Points on a hilly landscape, in no order, each with its height.
A ball rolls from a point to the lowest of its 2 nearest points, and stops where none of them is lower. Distance is the straight distance between rows; heights are no part of it.
K_667: [ 13   9  24 -21 -19 -12 -14  12  13 -22   8   4   3  -4   3 -11 -12 -11
   2   5   7   5   6 -17  -6]  height 539
K_830: [  7  14 -19   1 -10   0  -8  -1  11  -6 -14   5 -25   0  -1  -5  24  10
   6  22 -22  -1 -22 -28   1]  height 653
K_728: [ 26  13  -2   8 -11  -3 -22 -13 -19  15   3   9   8  12 -20   2 -11  -4
 -13  17 -11   4 -30 -29  33]  height 270
K_976: [ 11  -4  -7  29  13  12   3  -9  18  21 -23   2   8   2   9  -5  17  17
   2   1  16  24   2 -16 -13]  height 316
K_972: [  0   1   5  15  16  -2   5 -13  15  22 -13  13  15  -4   5   3 -10   2
  -1  -3  12  23  -1 -21 -16]  height 400
K_170: [  0  -4  19 -12  -9 -34  13   8  -3 -33  11 -19  -4  -2  -8   7  -3 -13
   6  -1 -10 -38  24  15   2]  height 332
K_802: [ -2  -6  12 -19  -9  10  -4  -3  12   9   4  12   7   0   9   1  14  -4
   7 -10  27  20  12   0 -11]  height 521
K_828: [-13  -9  22  -6 -21 -25  12   9  10 -27  22   4 -25  -4 -12   6  14 -11
   9  -6  -6 -30  18  11  -4]  height 388
K_347: [ -1  -4  -8  -3  41  18   9  12 -18   4  -6 -11  21   9   3 -17   5   0
  13   4  13  -1  45  11 -12]  height 324
K_43: [ 13   4 -18  21  11   5   6   5  36  -3 -21  -7  -3  18   2 -25  21  30
  -3  25   3  -3  -7  -9  -6]  height 700
K_298: [ -9 -17  21 -17 -22  -6   9  -1  -9   9  12  22   1 -19   6  22  -5   7
  19 -17   5   3   6  15   3]  height 522
K_230: [-21 -10   4  -5  12  16  13 -12  26  28  -7  11  -6  15   4  12  19   7
   8 -18  11  -1  24   0 -14]  height 734
K_307: [ 11   0 -15  -1  14  19  -2  24   0   5 -40  16   7   3   7  -4   9  19
   9   5  10  23  -8   7  22]  height 665
K_517: [-22 -13   8  -4   3   4  23  -2  20  12  11  11 -22 -10  -9  17  21   7
  21 -16  -9  -8  25  13  -6]  height 761
K_88: [  8  16  -2   0  16 -19 -15  -4  -6  -5 -10 -16  28   2  -2  -8 -25 -18
 -21   7  -3  19  -4  -4   3]  height 629
K_101: [-21  -8   3 -14  -7  12   4  11 -16  -5  23   1 -14 -14 -15   3  -2  -8
   3 -25   3  -8   0  21   0]  height 395
K_288: [ 16 -10  -3   5   2   1   4  -7  23   4  18  -5  -2  -6   6  -4   9  14
  21  24 -19   3  23   6 -25]  height 695
K_37: [  9  14  -9  20  -7   4   1   6   1  -5 -29   8  -4  11  18 -10  14  10
  -6  16  20   0 -30  -2   2]  height 630
K_258: [-24  -4  -9  13   8  28   5   4  19  14 -28  15 -10  21  18  -3  26  16
  -7  -6  22   3 -20  -2   9]  height 720
K_393: [  8  -4  23 -31 -23 -31  -7   6 -13 -23  15   3   3  -9   0  -3 -27 -10
  -1   4  -8 -14  -2 -12  11]  height 517
K_151: [  5   7  -1   9  -9   3  -5   9  -6  -3 -32  23   8  -3   7 -12   7  21
  -5  12  17  19 -36  -8  22]  height 648
K_916: [-21  -9  -9   0   7  14   9  -7  13  25  -9  14  -5   7   6   6  13   5
 -13 -19  10   4 -16  11  -1]  height 698
K_525: [  6  10 -12  11 -16  -1   7 -14 -37   6   4   8 -10   8 -13   8  -8  -8
 -24  -3  -8 -15 -32 -19   2]  height 535
K_143: [-14  -6  -6   8   7   0  17   4 -31   8  -6   7  -7 -26  -7  19 -12   9
  10 -13 -19  -1 -20  15  15]  height 419
K_951: [ 10   9 -16  25  10   6  -4  -1  -2  -2 -12 -11   6   6  11   0   7 -11
 -12  17  13   2 -12  12  -4]  height 597
K_642: [ 22 -13  -6  44   8  15   1   4   6   7 -30   6  23  10   3 -17   4   4
   1  -5  18  34  16 -10  -4]  height 413
K_345: [-12  -1  -9  11  -6  10   1   4 -10  -4  23  -5 -28 -11 -12   9   7  -7
  -5 -12 -15 -20 -14  21   3]  height 297
K_767: [  2 -12 -16  16  28  26  11   3   2   9  -8  -4  24  18   8 -19  10   0
  -2  12  23   8  27  10 -14]  height 396
K_454: [-13  -5  -4  -5  22  12   5  13  12   8   5   9 -12  -8  -3  10   8  -4
  16  -5  -9  -7  21  23   0]  height 779
K_928: [ 22  13  -7   5  -5  -4 -14 -16 -30  14   2 -10  13   8  -3  11 -24  -8
 -10   4 -25 -22 -25 -10  35]  height 312
K_643: [ -1 -16  29 -24   1  -7  -1   7 -13   6  -7  22  17  -9  18  15 -18   6
  28  -4  14   2  22   8  10]  height 499
K_323: [ -6   2   2  -5  10  20 -23  19  -4 -10  12  -5  -3 -16   0   0 -14 -13
  16  -4  -1  17   7   8   1]  height 813
K_98: [ 10   6  -6  -2 -24  -2   7 -21 -16  17  14   3 -14  13 -15  14   1  -7
 -13 -13 -27 -20 -14 -37   3]  height 565
K_395: [ 14  21  -9  -3 -10   6 -13   3   4   0  10  -8  -6  14 -11  -2  -7 -25
 -13   7 -16  -9 -16 -14   3]  height 607
K_435: [ -8 -16  22 -18 -12   0   1  11  23 -11   6  12 -10   7  19   2  12   1
  15  -6  32 -14  20   8  -9]  height 475
K_885: [  6   1 -17   3  -1  -1   2  -7  25   3   9  -1 -21 -12   0   6  14  10
  10  16 -30   0  -7   1  -8]  height 674
K_210: [  4   9  -7   2  28 -15 -17  -5  -1  -4 -13 -43  27   3   9 -12 -14  -4
  -3   2  -1  12   9   8  -4]  height 652
K_30: [  3   3 -15  12  13  -4   3 -17  14  -3  14   2  -1  26  -5  -9  23  -7
 -17  25  13  -6  26  12 -23]  height 551
K_273: [ 14  15  16  -6 -19  -6 -15  -4   9  -5  11  -4  13  14  -5  -3 -15 -26
 -20  -3   2   8  -2 -23  -1]  height 572
K_358: [-19 -17  30 -11 -25 -12  22  13 -32 -21  17   8 -10 -18 -10   3 -15   1
   4 -28   2 -13   2  -7   1]  height 645
K_329: [  7   6  22   0   6  -7  -9  -1  16   8  -1  16  21 -11  -2  -7 -23   2
   6   5  12  30  13 -10   3]  height 454
K_568: [ -3   8  -1  -9 -24  -6  -7 -27   7  11  11  -8 -17   3 -11   9  23  -2
  -8  -5 -12  -3  -6 -23 -12]  height 602
K_400: [ 12  23 -13   0  -7  11 -11  16   4 -13 -11   1 -19   9  -3  -8   3  -4
  -9  13 -12 -12 -35 -13  12]  height 633
K_760: [  1   4  -7  -6 -27   1 -15 -27   5  14   4  -7  -6  12 -15  -4  20   7
 -27  -3  -4  18 -32 -28   5]  height 635
K_398: [-21  -9  21 -20   7 -20  -2   5 -25  -7  -7  -5  17 -13  17  18 -23  -2
  24 -24  11  -6  22  18  10]  height 478
K_727: [ -7  -6 -14  -5  -8   9  -3  -6   5   9  -2   7   2   5 -10  -8   4   4
 -27  -4   9  19 -35  -1  10]  height 664
K_604: [ 16  -3 -18  10  19  15   3   2  28   2   5  -6  -6   3  -9 -25  19  30
  10  25  -4   4  16  -5 -16]  height 717
K_333: [  2  -2  22 -22 -24 -16  -3 -10 -14   4  21   3  11  -1 -16  -1 -24   5
 -15  -8   4   3 -12  -1   6]  height 492
K_434: [-15   3 -13   3  43   7  -6   2 -25   2 -14 -17   7   2  15   4  -2  -4
  19  -9   4  -5  31  18  -3]  height 389
K_205: [  1   3  -7   5  -5  -9   6  -8 -29   1   4  -1  -9 -24 -10  11 -17  11
  -2   5 -33 -10 -31   1  17]  height 384
K_486: [-11   8 -13   5  16  -7  -2  -3 -33   0  -4  -7   6 -20   0   5 -15  -8
  -6 -15   1   2 -13   6   3]  height 464
K_497: [ 12  16 -16  -2   1 -10  -4   1 -13  -6 -14 -15  -3  -4   5   5 -17   3
  -2  17 -34 -22 -30   2  27]  height 351
K_109: [ -3  -2  15   3 -22 -14  14  -2 -34 -12  22 -11  -5 -14 -22  12 -20  -9
  -6 -22 -23 -10  -2  -5   3]  height 622
K_7: [ -9   8 -17  13   3   0  -2 -15  33   4 -20  -7 -14  18   4 -13  39  12
 -21  16  10  -1 -13 -13 -11]  height 666
K_202: [-11  16 -17  10   7   1   7   2 -33   0 -14   7  -3  -4   1  -3  -5  -8
 -20  -1   8  -3 -33  -3   2]  height 501
K_569: [ 11   6  12  -1   6 -20  -4   1   6 -16   5 -24  16   5  12  -4 -24 -15
   0   4   4  -9  18   8 -14]  height 679
K_706: [  0   7   1  -2   3 -19   1  -3  -1 -15  20 -25  -6 -10  -6  10  -7 -15
   4   4 -29 -19  15  22   1]  height 267
K_314: [ -4   8 -17  17   7 -12   5   6  -8 -15   4 -17 -23  -4 -12   9   6  -9
  -3  12 -28 -33  -9  23  14]  height 145
K_740: [ -2 -13  16 -21 -10  -5   5   4  11  -2  13   9   2 -22  10  10  -4   4
  23   4 -14  10  10  16  -3]  height 531
K_438: [-15   2 -12   8   1  -4  -4 -31  31   4   5  -8 -12  23  -5  -6  31  -4
 -25  11   8  -6  14 -10 -22]  height 612
K_712: [ 17 -12  12  -8  11   7   1  12  19   4  -2   0  26  -2   3 -17 -17  14
  19   2  13  24  30  -5 -11]  height 488
K_433: [  5  21  11   3   2 -10 -22   0  -5   0   8  -1  10 -11 -10  -2 -34 -15
 -12  -5 -10  14 -15 -20   8]  height 606
K_871: [ 14   1  -2  -1  -2   2 -11   2  -2   0   0  -1  15   3   1  -1   4 -13
  -3   3  22  23   6  13  -9]  height 557
K_692: [ -2  -6 -14  20  19  31   5  19   8   2 -40  10  12  21  12 -16  23   8
  -4   7  21  19  -2   3  12]  height 685
K_943: [ -7  -9   8 -24 -17   1   7  -3  -3  -2  26   6  -8 -10 -16  -1 -12   7
 -12 -24  -1   4 -10   2  -6]  height 455
K_418: [-25   0   3 -13  21   4  -5   5 -29   7  -8  -9  13  -5  15  19 -12  -9
  11 -30   9  -1  19  25   6]  height 444
K_954: [ 12 -17  16 -23   7   0   7  12  14 -15   2   4  11 -10  22  -5 -12  15
  32  12   0   5  32   7 -10]  height 511
K_305: [ -1   1 -13   5  17  22 -16  18  11   0  -4   4 -12 -16   7   3   0   5
  11   6  -7   7  -9  20   9]  height 797
K_265: [ -2 -14   1  10  -1   8   9 -11  17   3   7  -3  21  23   8 -17  20   3
  -4  13  33   8  34   7 -29]  height 479
K_308: [-10 -20  18 -12 -21 -12   0  20  13 -28  10  12 -23  -6  18  -4   7  -1
  17   4  10 -28  11   1  -4]  height 438
K_322: [  6  -7   9   4 -32  -2  23 -12 -23   5  26  -9 -12  10 -27  16  -9 -12
 -11 -22 -27 -22  -3 -20   5]  height 595

Where does a ball stop that starts at each point below?
K_307 -> K_314
K_760 -> K_728
K_43 -> K_347
K_109 -> K_728
K_667 -> K_314
K_740 -> K_976
K_435 -> K_314
